Each row is a point on a tangle of strands that fork and nearly touch. The rows are in no order.
In the rows, 128 means zero.
Two points are linked if the straight distance between their rows is under 101. Some points are linked to none.
z517: [111 134 131 182 137 178 126 171 181 113 106 158 112 116 116 146  85  67
 129 124]
z854: [120  91 123 188 151 149 116 146 165  77  94 194  84 158 107 139 100  82
 190 156]
z428: [140 162 114 111  89 153 111 140 115 118  56 109 161 145 119 115 142 104
 112  87]
z445: [117 140 136 155 115 136 144  78 164 159 154 143 121 137 167 125 148 177
 137 111]
z492: [137 154 145  81  83 135  82 172 115 135 105 108 149 124  87  69 127  56
 117 149]
z627: [134  78 130  85  90 175 117 136 147  68 152 122  88 136 159 127 153  97
 140 114]
z944: [119  94 144  79 110 150  92  89 120 137 190  94 144  88 120 121 173  93
 138 116]
z707: [100 111 138 145 144 186  98 182 125  73 113 128  58 131  83 142 106  78
 198 133]
z425: [111 102 138 183 138 125 125  60 107 133 172 157 149 103 144 165 126 197
 131 124]
z315: [105 112 138  82 118 165 137 118 129 112 189  89  94 100 165 139 184 168
 133 121]
z76: [154 110 100 106 123 106 129  85 106 103 150 158 161 132 167 112 175 201
 134 121]
z171: [124  91 134 133 170 118 169 149 129 108 107  95  84 111  81 180 112 133
 142 105]
z582: [148 146 152  75 102 107 110 154 107 146 117 118 135 144 111  52 152 103
 102 128]
z858: [134 174 112 135 137 122  84 118  37  75 147 148 184 110 106 100 136 216
 124 127]
z685: [113 107 121  76  72 146  98 141 137  98 156  81 120  90  91 127 147  66
 188 149]
z885: [166  76 121  97 100 128 129 138 130 112 137 125 147  98  83 137 142 102
 126 136]
z471: [128 176 111  90 108 116 114 152  64 142  52  89 156 149 118 112 142 135
  95 114]
z767: [103 130 122  43  95 127 116 121 109 104 164  89 147 104 148  81 189 166
 133 109]
z711: [168  90 111 125 135 125 142 123 119 132 132 125 122 132 154 162  88 150
 109 120]
z879: [114 127 108  67  94 106 117 137 110 142 161  64 141  83  93 125 154 108
 192 149]
z497: [140  81 122 118 113 146 151 150 119 120 165 111 102 116 161 177 132 136
 127 135]
z741: [158 168 120 116 154  83 134 158 103 151  70 147 161 156 106  88 140  95
  82 157]
z888: [124 176 154 136 157 111  87 111  43 139  98 142 176 128 114  81 110 168
  54 123]
z667: [107 110 132 200 141 146 145 113 182  79  92 163  62 166 116 177 101  93
 176 161]
z90: [108 171 121  40  70 102  80 133  92 134 123  61 146 131 126  73 155  79
 159 143]
z39: [138 180 107 136 138 132 133 185 146 128  78 130 113 169 129  92 141  98
 153 121]
z850: [161 173 105 122 134 118 136 133 143 158 109 135 140 155 138  99 179 122
 147 141]
z641: [159 117 137 100 129 165 111 162 150 109 140 111  83 119  88 114 125  82
 154 148]
z38: [137 151  96 174 131 156 109 147 167 114  85 153 110 181 164 127  86  79
 152 127]
z747: [105 116 140 154 137 156 144 123 126 146 132 105 120  94 119 169 123 157
 123  86]
z422: [133 101 121 182 135 127 178 157 181 112 118 162 108 127 112 177 109  96
 135 169]
z721: [129 139 119 135 143 197  84 164 148  75  92 144  76 143  98 113 102  90
 177 124]
z745: [150  80 134 135 157 102 150  97 112 118 126 139 123 125 129 133  93 194
 110  93]
z642: [174  95 114 139 158 122 137 135 151 110 100 137  97 157 132 143  79 103
 123 126]
z715: [130 142 106  77  85 153 124 121 134 108 121 117 145 128 167 107 189 146
 128 100]
z698: [163 138 140 120 100 175 127 124 176 101  91 138 121 125 107 112 144 113
 114 120]
z89: [158 145 137 130 130 138 133 155 149 141 106 136 131 133 142 104  96 123
  73 128]
z494: [124 172 100 148 174  92 150 137 164 134  70 141 128 155 156 131  50 108
  80 120]
z282: [ 94 132 135 195 154 127 151  99 198 135  95 131  99 134 126 169  65 107
 122 116]
z970: [133 139 100 115 112 151 130 195 131 118 115 116 107 161 146 114 137 102
 174 112]
z848: [117 159 123 159 189 109 121 111  84 148 136 132 153 112 114 115 114 196
 130  94]
z561: [126 135 147 100  98 155 137 153 139 144 178 128 146  81 137 109 165 154
 105 143]
z937: [149 176 140 123 180 110 136 138 120 173 149 128 129 124 120  82 138 166
 117 143]
z277: [113  71 155 119 123 117 141 143  99 138 165  95 101 107  84 169 154  91
 171 126]
z407: [102 102 134 113 120 120 149 195 121 141 150  86 115  88  73 148 124 100
 158 131]
z555: [154 119 131 130 139 161 123 126 145 122 142 109  77 129 119 149 148  95
 169 132]
z377: [ 96  99 131 115  96 148 131  96 125 119 175 144 163  88 158 125 192 175
 122  94]
z659: [147 133 148 108 168 135 128 163 156 120 110 106  94 108  59  97  99  85
 122 129]
z261: [132 189 121  87 134  92  96 114  37 137  99 104 170 131  86  82 169 172
 113 149]
z693: [ 87 167 126  20  69 102  90 124  97 116 139  62 160 105 145  64 176 131
 136 137]
z564: [142 188 125  64 113 100  98 123  74 155 118  98 157 121  92  80 178 136
 122 179]
z330: [152 109 130 155 115 147 170 148 180 121 132 148 116 111 112 157 146 118
 129 159]
z919: [152 116 127 139 128  98 131  78 148 145 107 157 144 170 158 103 107 148
 114 100]
z898: [127  65 124 140  92 159 126 113 129  97 135 131 123 124 140 187 161  76
 155 115]
z295: [170 156 131  66  99 135  98 156 106 122 112 122 122 169 149  73 161  90
 104 152]
z929: [121 106 132 183 109 155 143 102 169  95 125 160  70 166 149 197 140  89
 174 179]
z990: [141  92 111  92 101 174  77 145 138  68 149 141 105 145 142 102 146  58
 174 127]
z250: [152 111 109  85 115 138  94 147 118 135 170 116 139 145 169 108 153  67
 138 117]
z684: [134 131 104 155 123 180 112 136 161  87  90 144  82 165 139 142 114  98
 180 107]
z287: [ 92 109 149 197 126 112 162  84 190 135 140 139  72 173 138 196  70 100
 135 196]
z876: [123 105 139 124 117 138 157 166 118 144 184 118 116  84 133 161 150 165
 122 150]
z193: [143 141 145 139 178 106 148 125 143 173 151 130  97 148 150  95 109 158
 123 118]
z893: [102 150 132 177 170 141 148 151 204 111  93 158 108 112 115 137  64  79
  98 123]
z191: [123 108 136 118 112 154 138  85 161 116 164 129  92 141 183 126 170 163
 135 111]
z454: [112  84 146 165  88 125 161  67 177 123 156 155  93 155 172 173 137 135
 138 153]
z365: [154  98 112 124  99 146 109 137 132 132 148 147 143 150 188 130 116  86
 119 105]
z601: [131 153 142  73 120 121  87 128  41 136 136 111 146 143 159  74 136 168
  77 116]
z44: [122 142 123 170 126 128 113  86 115 148 154 157 169 112 164 133  92 204
  99 131]
z538: [134 187 128 112 192  95 129 148  99 167 113 114 144 110  78  91 128 151
 105 142]
z743: [168 128 113 114 124  95 117  88 102 135 113 163 171 157 148  93 153 165
 110 118]
z244: [ 97  87 158 186 138 101 180  79 138 136 131 145 111 118 118 198 128 168
 128 135]
z93: [ 98 115 128 174  95 107 155  72 178 159 155 155 126 157 171 137 113 180
 137 139]
z509: [111  85 172 171 129 155 146 143 136 127 159 130  72 136 154 197  99  87
 126 138]
z28: [147 117 128  80 134 112 118 136  86 136 135 100 141 117 107 107 131 156
 133 109]
z616: [156 151 108 140 176 105 126 135 152 110  57 139 120 165 126 116  74  82
 102 116]
z878: [153 127 155  94 148  98 130 165 121 135  98 118 134 133  77  70 113 100
  93 107]
z585: [140 124 131  74 109 133  83 110 105 153 171 118 170 117 152  91 166  90
 116 117]
z402: [149 172 106 102 128 115 102 125  54 122 124 128 182 110 117 104 151 197
 104 150]
z800: [122 108 136 156 154 137 111  93  81 147 190 135 161  73 121 159 134 171
 124 126]
z956: [ 97 123 114 165 175  62 163  92 181 152 123 139 121 158 145 144  41 136
 114 138]
z81: [ 90 169 132  75 100  98  71 111  40 111 171 123 198 106 116  55 179 170
 123 142]
z270: [166 159 112  75 110 118 109 143  99 145 117 104 171  95  87 110 148 129
 110 177]
z826: [113 119 103  75 119 116 104 105  77 142 181  82 168  82 108 135 165 147
 173 136]
z581: [124 155 133 120 118 142 104 182 131 139  97 114 153 117  84  95 112  54
 133 106]
z671: [138 152  99 159 137 108 164 137 164 152 117 147 139 143 157 141 109 158
 125 145]
z822: [119 124 137 152 103 190  90 164 152 122 130 146 126 120 127 123 124  56
 151 106]
z62: [136 150 131 122 112 135 132 141 125 157 176 160 165 114 179  95 158 177
  94 148]
z562: [129  94 135 112 144 135 109  90  93 155 191 107 137  82 115 150 162 130
 143 128]
z535: [146  92 130 111 135 112 142 102 103 107 154 140 117 127 148 118 136 212
 124 107]
z877: [106  90 168 170  97 126 153  80 146 122 165 147  88 162 176 210 158  98
 151 165]
z153: [102 132 110  84 112 107  92 131  57 138 186 113 196  88 130  97 168 165
 146 119]
z839: [137 116 135 165 111 112 151  78 209 132  97 168 134 150 129 116  90 140
 103 128]
z228: [148 164 100 118 121 131 132 148  81 125 117 132 157 118 160 130 128 214
  93 131]
z152: [ 87 119 123 182 148  72 181  81 208 151 136 146  98 164 122 159  69 142
 125 182]
z78: [137 190 110 120 139 133 120 148  85 148  86 108 155 130 145 127 117 164
  78 123]
z734: [ 93  96 163 189 144 101 186 108 150 123 113 140  83 154 121 205 123 113
 149 135]
z588: [115 126 120 138  98 141 137 119 115 132 117 142 183 106 137 130 153 177
 117  78]
z677: [113  86 153  79 100 172 132 119 145  83 179  95  69 116 150 144 181 112
 147 125]
z865: [129 174 114 174 179 105 102 119  65  96 144 157 169 120 117 107  94 219
 119 124]
z368: [134 123 144 137 173 145 157 137 157 110  94 106  94 100  82 152  96 116
 113 104]
z49: [ 68 123 115 204 139 132 149 129 197  93  87 156  82 168 135 176  51  91
 150 136]
z268: [109  86 172 149 128 123 158 142 101 124 157 119  80 136 119 203 174  85
 176 151]
z426: [161 128 136 138 184  70 158 112 163 133  97 162 137 133 102 101  98 150
  93 127]
z738: [108 119 147 100  83 142 113 156 131 141 130 104 156  94  86 100 145  92
 141  86]
z697: [125 181 136 160 154 101 108 106  82 160 103 161 178 134 154 101  92 165
  50 142]
z87: [167 119 119  86 107 125 135 146 131 129 140 111 147  84  70 120 152 132
 124 173]
z337: [138 141 101 136 158 126 162 207 155 134 119 125 117 116 112 147 106 109
 120 149]
z724: [111 141 104 160 206  70 152 108 140 150 112 143 138 129 143 146  49 143
  89 115]
z148: [140 120 109 153 106 148 125 137 160 130 128 138 109 168 199 135  94 104
 133 118]
z972: [107  75 132 163 108 171 109 146 135 100 138 151 102 134 118 161 142  54
 182 119]
z992: [109  70 141 149  94 145 159  96 125 115 143 130 131 111 127 202 175 129
 138 113]
z856: [130 142 105  91  78 166 100 134 134 103 102 117 150 144 147 105 179  92
 145  92]
z151: [123 111 151 168 132 147 136  98 170 142 118 124  97 133 148 156  67 123
 106  98]
z460: [133 147  97  61  91 122  81 162 108 120 125  87 133 144 115  91 150  59
 190 145]
z971: [137 162 118 153 156  80 124 106 101 153  65 157 173 167 154 105  94 145
  71 119]
z255: [102 104 167 173 131 157 157 124 143 138 135 110  82 119 148 189  97 132
 118 100]
z482: [163 149 118 135 132  88 123 121  94 152  75 161 177 168 137  98 143 120
  83 129]
z206: [125 135 100  79 104 137 106 190 107 125 117  72 121 135 116 114 124  90
 175 117]
z394: [150 189 130 109 192  84 131 136 110 142  60 125 136 141  94  87 120 113
  67 141]
z968: [152 154 115 109 140 144 126 121 136 153 144 108 110 133 136 117 171 127
 160 123]
z308: [ 77 122 122 169 120  83 141  69 160 162 158 151 137 165 157 128  48 211
 115 154]
z479: [121 128 120 118 146 133 163 198 125 152 142 103 122  88 101 155 116 138
 132 138]
z59: [113 165 144 169 132 105 114  83 126 153 119 172 172 138 162  96  69 203
  66 129]
z737: [132 110 146 154 186 104 148 109 141 170 142 125  91 151 127 132 119 128
 149  99]
z415: [101 107 148 184 173 104 193 155 177 102 110 150  85 118  93 186 111  94
 128 149]
z190: [107  80 153 160 117 124 157  83 104 114 157 145 129  98 133 192 165 186
 135 121]
z404: [129 132 141 119 102 136 117 124 122 147 116 133 184  93  94  97 157 138
 104  91]
z751: [124 147 122 161 178 134 133 109 116 158 119 117 150  95 111 151 110 161
 119 103]

Follow the links from the first point to the second, and from the first to the third. Name the last point that the two ways share.
z471 / z885 / z877 => z402
z839 / z561 / z747 => z743
z854 / z415 / z858 => z282
z250 / z191 / z59 => z425
z562 / z743 / z509 => z425
z425 / z839 / z62 => z743
z642 / z737 / z898 => z482
z509 / z415 / z193 => z190

A fork is a point with three links. Follow the links from the first point to the second and name the forks in between, in order.
z737 / z151 => z482 z697 z425 z190 z282
z76 / z517 => z743 z482 z697 z425 z190
z39 / z151 => z402 z255
z228 / z454 => z402 z255 z282 z667
z81 / z277 => z826 z562 z425 z697 z482 z743 z711 z876 z479
z425 / z919 => z697 z482 z743
z295 / z428 => z582 z659
z471 / z368 => z659

Name the points in between on the shortest way along the links from the first point to the second, in order.
z693 / z377 => z90 z460 z206 z970 z39 z850 z968 z555 z641 z659 z878 z582 z492 z581 z738 z404 z588
z38 / z282 => z148 z365 z250 z585 z944 z562 z800 z425 z190 z992 z898 z972 z822 z517 z893
z724 / z685 => z494 z616 z642 z711 z745 z535 z76 z743 z482 z971 z697 z59 z44 z425 z800 z562 z826 z879
z471 / z415 => z78 z228 z402 z858 z865 z848 z751 z747 z255 z151 z282 z893 z517 z822 z972 z898 z992 z190 z244 z734
z715 / z564 => z856 z428 z471 z78 z228 z402 z261
